Each row is a point on a landscape with many valleys, with its height.
From any point a ball rolls to the lowest of the 3 points nearest to it. It stops when none of these is lower. Distance is the straight distance between rows; heights are no part of it.
Gade: [ 95 151 144 102 123 149  99 110  90 127 187 121 136  96 113 148 128 137
 120 153  65 130 105 117 149 163  85 165 168 112 142 130  81  95 147  55
  79 123 132  82 106 179 126 124 126 119 157]  (h 34.2)
lupo: [102 110 123 119 149 112 144 118 131 122 155 167 127 139 114 188 173 113
  94 107  99  91 109 122 139 159  47 182 157 128 149 120 140 121 134  78
  93 133 150  91  96 114 126 163 142 127 164]  (h 34.7)
lobod: [108 108  93 160 145 116 144 131 144 128 145  77 128 105 130 106 100 114
 154 132 139 153 135 147 102 129 217 125 111 191 137 118 113 158 131 175
 162 119 191 157 157  94 157 138 129 159  94]  (h 61.4)
Pomog: [ 99 128 184 117 105 132 170 119  89 136  68 131 106 128 142 125 117 113
 153 127 154 175 101 153 113  92  73 159  79 131 134 108 147 145 119 124
 121 144  62 150 104 104 131 110 108 160 121]  (h 42.3)
biv: [133 150 195 106 101 170 105 107  51 103 121 158 132 138 135 112 112 154
 154 154  90 165 132 130 131 149 100 150 139  88 118 120 117 100 147  91
  62 126  64  95  80 162 110  90  77 125 130]  (h 28.9)
ridiz: [ 58 111  61 149 122 137 159 137  90 138 152 102  94  95 103 117 123 112
 104 165  82 190 152 117 104 190 168 142  69 195 144 128  86 179 135 151
 123  98 189 121 136 129 163 118 104 145  71]  (h 58.4)
gab: [ 56 141 133 102 106 166 138 120  36 129 150 109 100 104 112 126 129 112
 122 159  40 186 117 136 114 162  87 167  95 158 113 118  92 145 147  63
  89 131 130  95 102 160 151  90  94 143 131]  (h 34.6)
Gulom: [146 132 166  94 162 121  83 116 116 109 169 135 163 129  93 147 106 144
 130 146  82  57 110 139 161 181 147 168 182 108  98 107 104  59 159  77
 115 112 135 103 151 210 106 115 129 124 188]  (h 60.1)
lolas: [110 136 131 117 117 121 143 115  89 118  82  82 108 101 119  66  57 130
 186 175 113 212 142 145  98 111 206 143  69 176  74 115 131 146 160 139
 146 128  91 177 156 141 156  99  92 155 103]  (h 54.1)
keni: [ 93 104 169 126 125 114 173 114 106 125  83  78 104 100 158  82  65 133
 177 164 138 194 109 159 100  92 173 131  85 198 110 104 173 153 131 130
 145 127 110 202 163 101 154  89  94 180 120]  (h 58.2)
Tola: [ 81 132 194  98 112 155 127 119  57 144 134 138 117 113 152 149 140 128
 124 124 132 151  97 152 144 127  35 188 146 121 126 105 129 107 128  50
  96 137 113 105 104 147 101 126 116 138 167]  (h 36.5)
mev: [106 131 125 119 140 139 128 151 120 112 130  91 115 103 137  98  93 144
 143 162 132 181 141 141 107 127 171 120  95 157 101 118 121 129 143 122
 133 139 128 141 141 157 139 112 120 128 112]  (h 51.4)
sas: [ 66 115  76 126 105 147 160 136 109 147 133  97 105 102 123 128 141 111
 121 137 145 167 119 134 100 133  89 127  88 181 165 125 118 163 118 127
 144 136 189 111 109  86 154 141 129 149 101]  (h 37.0)
Fiz: [ 57 116 119 134 100 156 143 127 124 166 127 127 118 120 152 182 194 116
  94  87 148 122 106 120 146 130  29 137 138 123 172 128 140 148  97  87
 121 144 171  83  94  99 106 164 150 117 154]  (h 46.1)
natam: [101 147 137 129  89 143 134 145  96 148  87  93  99  99 160 109  93 153
 154 132 161 202 152  98 109  67 135  84  89 108 129 149 131 162 102 160
 125 159  85 149 122 128 117  97 101 122  67]  (h 35.3)
deso: [ 99 106  78 117 171 123 111 156 151 114 150  45 136  89 125 152 103 141
 117 153 112 154 106 151 138 157 208 140 124 176  95 119 120 114 134 108
 146 105 191 157 169 186 141 124 134 186 189]  (h 41.0)
tema: [148 117 162 152 157  97 148 132 145 137  97 110 127 125 157 116 108 120
 143 130 181 132 103 150 117  85 162 113 116 137 116 116 160 137 116 169
 153 134 121 182 149 102 128 126 138 175 131]  (h 40.0)
Simiv: [ 38 135  76 126  98 149 148 127  93 131 121  21 104  74 135  95 108 148
 145 180 104 221 142 135 107 114 180 124  78 209 110 132 121 178 101 107
 151 114 155 160 156 157 148 108  89 173 101]  (h 29.9)
gufi: [114 162 128 144  71 150 112 141 123 167 112 157 123 141 156 150 170 141
 124  91 135 153 144  85 122  92  50  85 136  80 165 158 124 143 103 117
  90 151  90 100  90 103  84 131 116  84  89]  (h 37.3)
gur: [ 97 122 103 161 125 131 164 139 135 126  98  90 107  86 139  73  96 114
 162 132 137 211 148 114 106  89 186 103  83 184 131 133 134 162  93 173
 163 134 138 176 134  89 125 106 124 166  53]  (h 10.1)
zunak: [ 57 158 106 105  87 161 134 114  59 147 122  76 104  75 151 122 116 151
 127 153  96 220 136 112 124 113  86 148  93 150 142 129 104 156 117  82
 108 141 120 116 112 161 125 115  80 139  88]  (h 36.2)
Lag: [112 152 166 106  99 156 101 121 102 147 106 102 122 107 148 135 106 174
 143 136 163 131  96 136 151  99  84 125 134  81 105 122 124  90 103  95
 115 144  98 143 131 181 107 114 126 129 170]  (h 41.8)
Resim: [ 99 119  71 131  98 135 132 135 116 156 146 134 115 110 127 138 154 128
 112 101 124 148 141 126 117 140  88 143 124 143 153 140 132 141 134 126
 102 138 139  91 117 116 132 137 128 120 106]  (h 46.5)
nuzup: [145 111 136 188 104 104 177 118 177 117  98 153 132 158 141  44  90 114
 174 120 148 171 158 117 108  93 189  90 111 155 156 172 134 175 124 238
 168 125 115 166 158  50 159 121 123 137  44]  (h 56.6)
nif: [ 86 122 157 112 151 116 116 127 146 128 127 139 128 136 138 215 162 117
 102  91 141  35  74 151 173 151  30 171 171 116 141 118 149  87 113  76
 151 120 150 109 134 125  97 170 160 131 229]  (h 17.8)
pimer: [150 133  39 137  97 133  71 149 134 114 188 117 132 116 107 131 129 151
 142 158  94 144 162  86 121 169 192  97 142 123 116 150  91 145 137 128
 126 130 158 115 134 193 131 124 129 111 106]  (h 29.2)
tev: [ 87 117  62 124 136 139 109 136 119 121 141  33 119  75 128 147  90 134
 137 165 111 190 114 125 105 161 178 136 116 199 111 125 113 137 114 118
 169 109 181 151 154 179 142 102 125 160 134]  (h 33.2)
maso: [191 100 139 119 167  97 121 150 180 102 109 122 147 141 113  93  89 150
 153 137 151 101 130 143 101 124 233 113 123 111  82 112 130 116 141 190
 147 125 117 179 166 151 119 113 131 124 146]  (h 12.5)
guves: [215 134 176  98 134 107  94 135 124 115 134 157 156 160  99 109 101 136
 150 133 106  69 139 115 152 167 179 118 152  64  81 110 120  86 151 140
 138 121  99 142 145 184 122 103 111 120 171]  (h 30.8)
gam: [102 111 115 143 110 125 145 135 173 134 141 123 113 130 148 147 163 118
  94  87 163 102 116 137 129 109  68 128 137 153 169 122 145 131 108 124
 156 136 161 124 124  82 133 167 175 120 141]  (h 44.4)
Zutim: [102 129  62 113 157 108  96 132 165 140 175  98 130 108 109 178 155 116
 114 122 123  98  99 134 143 163 108 147 155 127 153 116 112 117 136 112
 160 113 199 110 141 148 125 145 147 142 175]  (h 50.5)
godov: [202 136 128 144 126 112 118 141 189 145  99 153 141 153 155 101 150 147
 120 114 156  83 136 102 132  66 124  90 131  90 140 168 129 118 115 178
 151 137  90 139 121  87 102 146 141 102 114]  (h 8.2)
Rav: [133 117 190 119 162 109 140 103 152 118  97 190 129 166 113 170 164  99
 101  77 136  10  95 159 160 151  62 170 165 104 127 126 152  97 130  94
 130 123 119 114 136 116 110 161 140 116 207]  (h 3.0)
goge: [114 174 109 112 100 150  97 141 124 146 122  84 108  90 167 119 139 167
 137 145 149 170 124 108 147 110 102 106 135 113 124 117 104 132 112 105
 124 129 123 120 123 167  96 126 127 123 123]  (h 41.3)
lok: [ 96  99  69 138 115 130 169 131 139 136 160 134 106 138 109 117 138 100
 108 120 118 148 154 115  80 155 160 124  96 175 167 138 146 167 121 177
 152 109 177 115 125  75 186 148 139 124  83]  (h 49.9)
Gemu: [160  96 100 120 180 122  92 160 139  97 139  87 155 133 109 138 100 124
 152 170 103 109 157 124 125 153 227 134 133 145  83 104 120 119 135 138
 139 110 175 133 168 196 156 125 126 148 153]  (h 43.6)
Mudid: [152 119 163 117 153 135 146 121  97 115 131 173 141 156  98 134 147  93
 132 119 106  85 121 145 105 175 103 172 116 116 125 112 117 103 166 109
  87 140 119  88 110 138 139 117 128 110 138]  (h 29.1)
fevun: [210 173 116 124 156 107  75 151 204 151 121 107 146 132 143 147 147 188
 124 141 172  69 127  96 156  92 161  55 159  88  98 129 132 113 119 176
 185 126 103 174 176 156  95 120 163 107 161]  (h 6.9)
Nep: [163 118 119 133 164  88 117 136 200 122 119 121 129 151 123 139 141 109
 116 120 140  88 126 133 122 118 136 111 144 150 136 120 161 119 123 154
 160 116 153 149 150 101 124 148 142 135 157]  (h 24.6)
Sed: [175 134  61 144 134 110  95 166 182 139 144  76 148 106 128 127 128 177
 144 144 147 107 145 108 124 124 231  65 141 124  88 154 108 113 113 150
 181 109 150 169 170 192 128 120 147 129 133]  (h 13.0)
pari: [134 125  86 143 119 108 124 142 159 134 138 151 116 140 119 133 153 134
 123 110 143 112 138 123 115 114 121  99 134 154 165 150 151 134 131 177
 150 142 147 132 138  87 125 168 146 114 117]  (h 20.6)
fizat: [144 129  89 109 149 119  84 129 152 140 196  92 157 112 112 141 136 129
 125 146  88  86 121 109 162 183 164 134 177 119 135 114 109  96 132  89
 109 105 194 110 150 189 120 129 138 103 165]  (h 58.1)
Kob: [115 160 117 128  69 155 104 119  74 133 145 149 130 135 121 131 149 137
 122 129  91 164 134 107 125 140  58 124 148  83 148 147  99 128 118  94
  69 129 103  91  93 159 108 114 116  89  84]  (h 34.8)
fepib: [ 75 136  82 196 133 113 151 126 176 137 140  62 127 105 145 115 121 122
 127 131 151 146 131 127 108  99 148 110 113 173 156 122 149 153  97 163
 175 136 211 173 165  55 148 159 157 194  84]  (h 50.1)
bupuz: [ 83 113 126 134 178 144 158 126  74 105 147 156 108 130  92 134 135  70
 120 119  81 132 135 152  94 174 135 173  98 201 156  93 115 137 154 115
 119  95 146 103 124  89 181 140 122 142 127]  (h 43.9)
rimit: [232 122 178  90 191  68 104 100 169 105 142 209 159 186  57 138 110 125
 106 102 120   5 150 141 169 160 168 132 163  94 110 113 132  93 173 118
 141 121 122 130 135 134 134 148 129 100 185]  (h 20.7)
Nobar: [143 110 145 132 131 105 166 119 123 118 120 147 132 137 142 114 124 114
 133 112 148 115 145 151  96 113 127 142 121 143 145 112 146 129 135 152
 115 118 138 121 125  89 124 118 137 145 120]  (h 38.6)
fulun: [ 97 118 120  99 176 133 108 121  85 122 165  71 133 102 118 161 120 116
 117 150  84 138 106 151 116 175 147 176 148 161 109 115 103 105 155  81
 111 109 173  89 128 181 135 114 130 135 162]  (h 39.0)
mati: [ 70 124 123 152  83 141 153 132 108 145 140 191 101 133 135 154 176 129
 127  91 138 147 137 113 110 114  73 120 112 132 172 148 145 146 119 147
 100 134 127  95  85  61 143 147 148  92  82]  (h 42.5)
rak: [134 103  93 123 158  94 122 134 197 124 158 134 127 143  93 161 151 118
  75 102 139  48 126 122 160 150 146 124 152 151 140 120 153 113 136 105
 151 122 177 140 145 110 130 161 146 118 186]  (h 38.0)
tid: [103 102  39 138 161 119 116 125 178 139 163 122 130 135  75 147 186 115
  77 115 109  94 118 134 139 175 133 111 157 167 156 113 142 135 123 120
 138 115 190 128 125  90 168 179 158 112 167]  (h 45.8)
vova: [132 120  94 122 111 137 150 115 114 136 158 177 122 167 107 116 145 106
 109 111  98 155 172 111  92 162 139 121 101 126 148 132 118 163 113 150
 101 128 116 101  86  99 175 147 103 110  59]  (h 59.2)
Fus: [187 128 115 110 124 131 125 141 130  97 127 125 139 130 109  95  92 131
 179 148  94 157 150 117 126 153 222 112 111 125  80 126 101 130 156 132
 108 118 118 117 133 175 136 112 116 137 111]  (h 47.9)
Nunu: [ 43 165 110 113  93 175  96 122 107 181 150  84 106  71 152 153 158 155
 111 118 124 177  98  91 156 125  39 128 132 102 172 158  93 126  94  76
  90 140 142  76 106 157 105 130 127 109 129]  (h 44.6)
dovas: [162 107 153 135 120 131 163 141 109 119 107 103 129 132 108  60  49 135
 184 156 140 195 155 119 113 140 230 120  78 136  75 119 136 151 147 168
 124 132  69 164 134 135 149  75  96 141  74]  (h 56.1)
Rudu: [ 81 136 155 119 101 152 123 121  62 116 156 140 123 110 131 156 150 118
 139 135  88 148 102 111 144 145  60 167 151 129 141 122  93 109 124  47
  83 124 114  82  86 148 122 105 127 120 129]  (h 32.5)
goti: [154 161 114 122  60 151 111 135  95 142 140 171 142 148 125 109 152 170
 146 108  95 165 163  73 128  92  99  89 136  64 130 158  83 145 110 163
  67 137  77  89  81 140 101 120  84  50  54]  (h 42.8)
fozig: [135  92 207 178 123 106 207 101 112 105  65 137 137 147 183  37  59 105
 186 143 155 187 125 162 110  87 170 127  79 155 132 129 155 161 141 195
 151 114  96 184 162  38 171 108 117 178  50]  (h 59.6)
vuma: [123  99 105 141 136 133 138 130 123 102 136  98 113 132 124 122  95 108
 149 152 104 155 153 136 103 164 220 131  99 189 125 117 110 153 142 149
 143 114 172 131 125 126 144 107 122 146  96]  (h 55.4)
Gonul: [175 129 157 140 147 116 122 142 173 149  86 113 140 123 159 115 114 153
 128 126 183 104 114 144 130  79 128  83 133 120 120 129 138 124 118 170
 176 120 118 162 140 139 100 131 149 129 134]  (h 11.3)
supu: [166 110 157 146 128 108 151 119 141 131  98 199 133 168 123 136 178 113
 101  96 145  61 130 112 135  90  75 108 150  80 150 172 149 116 127 133
 141 128  82 116 120  86 122 156 151  90 138]  (h 16.6)
Mivud: [ 69 129 159 130 185 119 150 118 131 132  95  77 101  91 163 164 125 112
 124 115 155 115 103 169 132  87  87 171 127 163 132  90 140 122 110  97
 152 131 178 142 154 118 132 138 153 172 203]  (h 73.0)
bapim: [166 112  89 128 177  84  95 135 199  96 131 122 146 134  97 114 130 118
 113 122 140  64 162 130 130 128 233  95 143 165 131 138 138 135 144 168
 182 129 172 163 165 119 151 153 154 139 157]  (h 17.2)
loloz: [113 162  93 105 123 146  59 103 185 157 195 118 143 128 104 152 163 156
  96 138  89  73 107  95 182 179  70 133 202  94 154 150 101 100 101  71
 118 116 183 108 124 185 109 145 168 100 179]  (h 60.6)
vid: [ 50 113 145 120 126 148 158 102  43 120 110 113 114  94 134 139 119 107
 120 143  84 180 111 159 112 136  84 198  92 177 133 100 154 152 161  91
 116 117 115 107 105 118 150 110 112 156 148]  (h 37.5)
Bulas: [ 92 141 184 111  99 171 122 118  71 140  90 132 136 125 149 121 112 157
 150 128 154 167 116 135 154  81  34 133 113  88 100 140 136 119 115  77
  87 141  60 130  97 127  96 110 112 139 157]  (h 45.3)
tofut: [189 126 158 107 133 124 131 116  77 109 134 185 163 171 103 112 123 128
 136 130  91 129 142 126 130 147 136 137 122  77  95 114 109 111 159 122
  85 136  78 108  99 141 126  96  95  96 120]  (h 27.0)
fibof: [160 130 159 128 112 131 139 151 103 155  62 156 120 142 160  75 111 167
 150 115 171 184 127 117 105  66 113  93 123  81 127 148 143 139 113 167
 124 156  36 154 105 111 114  95 111 132  88]  (h 40.4)
zaziz: [139  99  76 154 155 116 128 134 159 116 165 142 129 136  82 128 112 113
 118 142 102 111 147 126 110 174 191 138 128 162 145 121 118 153 157 171
 145 101 182 130 126 107 184 147 136 128 123]  (h 56.9)
lareg: [ 71 129 156 108 115 146 124 124  87 137  88  95 114  92 153 109 107 138
 142 164 130 196 106 153 130  94  89 153 102 150 112 108 137 129 132  85
 109 145  88 133 136 153 134  83 106 150 148]  (h 40.9)
vumu: [176 166 129 138 100 127  58 117 161 151 145 153 153 139 155 147 150 160
 108 112 135  75 127  82 181 116  94 102 175  45 133 159 101  87 100 114
 125 132  92 131 129 195  92 132 147  85 151]  (h 25.9)
mon: [178 169 152  83 135 138  49 102 133 140 190 160 158 140 104 141 139 149
 127 156  72  70 116 109 176 166  93 152 211  80 130 128  98  81 133  82
  94 119 129 106 136 206  94 122 128 112 167]  (h 61.3)
dizov: [ 65 133 147  98 147 140 119 123 120 131 153 124 140 119 130 183 148 109
  98 127 108  83  72 142 169 153  51 193 170 102 141  97 117  78 125  57
 105 106 153  86 130 175 106 130 138 135 201]  (h 31.1)
zenos: [194 153 219 100 151 105 133 106 150 129  87 180 159 165 135 149 134 127
 117 108 165  26 103 136 177 125  77 141 150  60 100 104 156  91 138 104
 125 146  86 151 126 148  89 120 137 103 188]  (h 9.3)
getef: [134 101 115 168 157 117 151 103 127  85 130 168 125 162 104  76  92 109
 149 123 130 129 145 123  97 155 211 137  98 173 121 141 140 161 162 211
 150 101 150 117 142  74 173 125 140 141  73]  (h 57.7)
Nofa: [134 134 111 151 156  92 131 147 201 132 120  98 129 109 135 146 137 116
 122 116 184  95 108 135 133  96 150 104 150 151 160 123 160 122 101 152
 185 130 184 161 182  82 119 157 154 155 134]  (h 30.3)
sur: [101  79  42 154 183 104 145 112 174 111 177  81 141 134  87 166 135  89
 104 121 125  98 116 151 101 166 201 145 125 216 141 105 125 135 137 133
 169  98 233 127 163  91 181 158 159 142 160]  (h 55.3)
nad: [159 149 136  91 106 145  91 140 109 109 161 127 147 109 130 139 113 162
 127 145 103 124 131 107 145 150 129 111 140  92 110 127 106 111 132  94
  95 132 125 117 136 180 118 123 117 123 139]  (h 37.4)
Raza: [172 112 192 125 161 115 141 131 132 119  68 165 138 151 137 117 120 101
 138 131 162  95 105 130 139 110 131 132 141  79  97 123 149  97 144 142
 119 138  66 157 135 132 112 115 140 138 167]  (h 22.1)
Feb: [188 154 159 120 148 118 102 101 191 129 132 184 138 191  87 146 188 139
  44  84 141  17 131 136 187 132  90 115 177  85 137 156 153 104 125 108
 145 162  99 142 111 132  93 175 167  58 184]  (h 16.2)
zore: [176 138 143 138 131  96 124 122 186 143 100 152 125 163 115 144 168 137
  89  88 164  54 140 134 139 107  86  91 163 107 144 167 156 130 120 154
 169 129 108 143 121  85 114 186 168  95 155]  (h 11.9)
zige: [138 153 122 118  90 137 115 121 125 138 176 168 133 146 112 159 176 124
  93 121 101 106 136 127 154 162  67 128 174  85 157 153 115 106 106  87
 101 127 122  84 115 136  99 147 135  82 122]  (h 36.8)
nen: [154 135 173 143 117 132 136 129 164 144  87 161 151 142 151 139 148 133
 101  87 185  77 109 134 148 107  69 122 128 100 134 126 142 130  98 126
 132 137  90 130 112 103  89 145 154  99 138]  (h 23.0)
domu: [162 130 147 121  98 138 124 134 119 122 113 126 133 132 150 122 103 144
 151 137 136 170 154 120 128  92 149 114 119  89 113 138 141 123 137 152
 125 148  88 116 104 133 107 106 114 125 108]  (h 44.3)
Vev: [163  94 170 154 155  96 175 145 167  88 107 156 150 142 132  96 101 103
 143 113 169  87 118 151 100 119 189 105 116 138 131 130 143 128 136 183
 148 122 113 170 167  86 140 133 133 155 118]  (h 39.9)
kored: [ 98 120 144 130 111 144 164 125  65 126 141 179 125 151 110 145 174 106
 113 112  94 125 135 131 112 152  55 175 128 118 145 133 124 129 128  85
  74 137 127  63  59 121 127 122 111 112 118]  (h 30.1)
kosus: [ 42 116 147 130 126 131 166 124  98 124  92  57 105  94 158 116  75 115
 145 155 150 187 105 173 108  94 118 168  84 188 130  97 159 156 135 117
 150 136 150 174 158 114 130 113 125 194 144]  (h 66.1)
zem: [148 121 183 137 100 139 163 131  92 128  86 198 145 158 156 121 136 108
 138  81 164 122 134 108 144  84  59 118 111  54 124 140 152 138 122 140
 105 151  55 136  96  73 107 124 103 119  96]  (h 29.0)
Koz: [ 98 139 114 142 113 131 155 136 119 144  92  90  88  86 149 121 134 120
 147 121 174 179 124 131  97  91 113 111 100 142 160 124 152 168 107 139
 134 146 138 146 137  72 120 122 118 147  72]  (h 25.8)
nida: [135 111 161 164 131 121 172 122 116 123  95 139 112 130 143  77  95  98
 171 120 153 146 136 142 101 112 168 121  78 158 132 129 135 162 150 183
 144 126 106 143 115  71 164 108 110 161  76]  (h 51.0)
lora: [116 139 122 110 106 140 115 134 115 119 127 137 115 111 139 154 119 129
 117 127 120 120 114 123 154 116  84 135 131 110 125 146 115 115 123  96
 108 148 124 115 114 131  89 135 145 128 130]  (h 42.9)
rimu: [167 113 106 145 143  97 128 147 203 123 133 124 126 141 128 107 132 125
 128 112 141 114 139 105 118 120 205  92 142 150 137 152 140 134 138 183
 165 117 123 160 147 104 131 150 151 123  97]  (h 4.4)
kof: [185 115 141 109 195  99 113 118 138  81 133 121 146 140 105 136  94 113
 132 142 122  74 120 163 136 150 200 146 137 142  83  85 126  98 158 150
 134 121 151 131 153 140 149 138 148 159 173]  (h 34.1)
Nuzur: [ 75 132  61 125 104 159 120 119  91 148 202 134 126 126  92 173 177 130
  95 137  78 138 127  94 137 158  42 138 154 122 167 134 109 137 127  87
  98 121 164  63  96 135 120 140 130  90 121]  (h 39.7)
bof: [194  95 141 123 136 103 143 135 148 101 104 204 148 165  95 112 122 122
 129 112 125  95 159 146 138 141 164 141 123 104 130 140 148 119 174 153
 118 137  91 103 113  99 145 148 126 104 105]  (h 23.1)
Litu: [143 104 172 115 108 161 156 126  56 105 128 218 139 155 111 139 126 116
 136 128  95 145 127 132  95 157  91 181 115 106 117 126 111 118 170 118
  67 123  85  78  71 135 143 114  75 112  87]  (h 28.4)
pava: [193 141  95 122 122 120  73 129 149 130 158 138 136 160 106 127 157 115
 107 127 114  93 150 136 129 132 160 101 142 116 131 152 123 128 138 145
 135 136 142 117 127 150 129 145 145  96 133]  (h 23.6)
rilu: [ 60 151 148 121 106 168 128 108 115 146 124 111 124  71 160 178 145 154
 107 120 147 133  91 143 161 127  33 178 155 113 134 116 130  96 102  48
 118 138 158  94 118 159 103 122 131 149 188]  (h 40.8)
Tel: [200 145 134 105 134 109 101 116 161 120 142 201 132 196  65 135 169 120
  89 107 103  47 161 118 145 156 153 110 167 110 118 173 132 124 157 142
 122 128 110 117 111 126 114 155 149  66 137]  (h 18.3)
verov: [183 157 181 113 139 114 122 143 156 148  85 114 150 138 171 126 123 168
 131 143 188  89 103 124 150 101  97 101 142  70  98 105 133  85 102 115
 136 136  95 153 131 163  86 128 135 117 157]  (h 30.9)
Koso: [174 145 117 126 110 118 105 120 166 147 126 182 146 175 120 151 183 149
 108 100 129  72 151  87 160  92  80  79 157  60 124 172 130 118 108 154
 123 125  80 126  96 103 105 155 142  71 111]  (h 20.8)
Bukug: [139 138 153 125 171 109 137 139 162 134  90  37 130  93 172 112  68 160
 154 172 170 155  92 154 114  82 190  88 134 150  84 114 144 115 102 144
 158 131 127 203 195 148 129  91 140 175 144]  (h 56.8)
zak: [164 142 162 121  76 162 135 126  76 137 129 208 135 158 131 101 119 149
 148 125 128 158 140 113 111 116  92 121 113  40 111 155 115 128 134 135
  53 150  38 113  98 131 100  96  75  93  97]  (h 44.7)
lugal: [156 152  87 115 132 117  87 116 195 147 152 118 120 128 142 166 162 129
  86  95 143  66 125 133 173 122  97 105 171 120 149 137 145  94 118 118
 164 136 145 116 146 136 104 181 145  88 204]  (h 45.1)
koram: [121 121  33 139 124 148 122 136 125 129 175 137 110 140  96 124 164 128
  88 117  73 133 168  98 113 187 163 113 129 158 147 124 121 169 120 137
 129  99 158 102 134 108 158 150 121 110  83]  (h 56.3)
pozig: [189 162 146 136  86 147 114 142 116 157 107 156 130 164 147 120 142 161
 125 116 142 139 167 100 124  88  89  76 135  64 132 169 121 123 108 145
 121 150  85 125  95 133 103 137 108  82 108]  (h 40.2)
muta: [138 140 117 129 111 143 129 122  98 116 158 240 138 172 110 146 182 103
 116 112  86 121 157 106 122 163  78 117 139  89 155 132 128 136 137 136
  82 134  88  68  78 122 128 132  89  67 109]  (h 32.3)
faku: [ 84  95 173 169 162  98 172 116 119  96 113  83 105 119 164 101  82  76
 156 128 149 146 112 178 110 108 165 148 106 197 136  92 148 156 150 158
 160 132 179 186 166  63 162 117 116 200 101]  (h 72.8)
Tisu: [130 139 163 111 182 115 126 124 142 118 108  80 134 100 152 137 106 128
 125 133 166 110  88 148 129 116 146 162 131 136  99  92 150 105 120 121
 154 126 149 153 160 149 118 121 133 157 189]  (h 56.2)
der: [148 124 154  87 152 125 101 109 123 114 164 192 145 143  81 164 150  95
 114 121  58  55  99 149 169 169  95 174 189 105 122 111 106  94 163  79
  92 119 145  72 110 175 119 137 126 107 190]  (h 61.2)
gadu: [139 129 214 121 107 148 154 142  93 139  67 175 148 138 157 104 108 117
 153 134 165 169 110 149 120  84  91 135 111  67  97 121 144 120 144 123
  87 158  36 153 109 114 105 100  99 131 121]  (h 34.4)
kesi: [184 135  68 161 118 106 109 151 167 116 137 104 122 135 121  78 111 154
 177 137 142 168 172  92 111 119 237  78 105 126 102 154 125 149 101 178
 162 125 121 158 135 143 125 109 147 120  76]  (h 12.7)
zud: [ 81 110  24 152 130 132 117 139 168 142 155  57 133  89 122 145 144 128
 116 146 132 148 120 111 113 151 156 119 133 170 151 109 107 151 106 126
 163 116 221 145 153 123 149 153 140 131 132]  (h 43.7)
lem: [ 74 144 174 129  82 169 147 118  66 141 105 147  95 130 155 141 148 112
 115 112 127 170 127 123 129 105  29 133 124  96 130 125 130 134 114  94
  84 135  90  86  90 110 110 123 110 134 128]  (h 41.5)
puvin: [145 137 136 168 109 124 159 142 149 134 108 170 123 147 152 110 134 116
 115  93 174 124 157 122 103  74 101  82 112 106 146 152 138 133 107 182
 140 134  85 137 117  63 120 140 146 110  61]  (h 19.9)
disu: [ 84 138  53 156 126 131 129 158 139 160 134  39 121  72 147 149 127 147
 124 130 149 190 129 135 119 126 151 104 110 161 142 118 117 163  84 147
 158 126 181 156 153 135 134 136 150 168 103]  (h 38.3)
ser: [ 58 116  95 145 116 131 158 109 112 115 116  52 102  80 133 109 110 115
 142 152 138 201 143 151  94 125 149 150  79 194 142 126 132 182 121 130
 153 119 167 141 134  96 162 117 123 178  69]  (h 22.8)
tadak: [141 142  84 120 147 123  89 158 198 127 147 107 156 113 137 149 151 148
 118 133 154 100 133 111 140 120 149 101 137 151 115 134 143 118 116 149
 174 141 159 138 161 154 128 130 159 123 136]  (h 7.7)
sataz: [ 84 100 136 124 163 118 145 131  95 109 146  49  98  87 128 122  74 107
 143 151 102 159 105 157  97 147 204 190  89 229  90  95 122 147 132 104
 146  95 138 137 157 155 159 107 117 176 143]  (h 41.4)
zafol: [125  91 138 145 150 119 183 107  82  79 122 177 108 159 105  68  79  81
 162 152  99 161 164 145  99 160 220 149  62 186 131 118 119 154 166 171
 115 104 117 104 128  87 198 112 118 173  79]  (h 60.4)
geb: [152 126 149 119  89 160 129 124  81 113 124 136 121 155 124  87  87 133
 174 146 109 190 173 123 124 120 161 130  94  96 103 139 106 128 147 134
  92 147  67 109 108 150 128  81  93 122  82]  (h 47.0)
koper: [179 154 168 135 100 141  95 135 134 152  79 123 138 127 180 127 134 172
 125 143 169 134 104 116 148  86 114  78 139  55 111 144 128  96 100 141
 127 139  75 164 132 156  95 112 119 100 118]  (h 38.7)

Where does a ball stop that starts at each point below?
disu => gur
sataz => gur
zunak => tofut
sur => gur
vova => gur
zige => tofut
goti => tofut

For each start below, name every point that the ball comes to, in order.
gufi => Kob > Rudu > kored > Litu > tofut
Fiz => lupo > kored > Litu > tofut
vid => gab > Rudu > kored > Litu > tofut
Tola => Rudu > kored > Litu > tofut
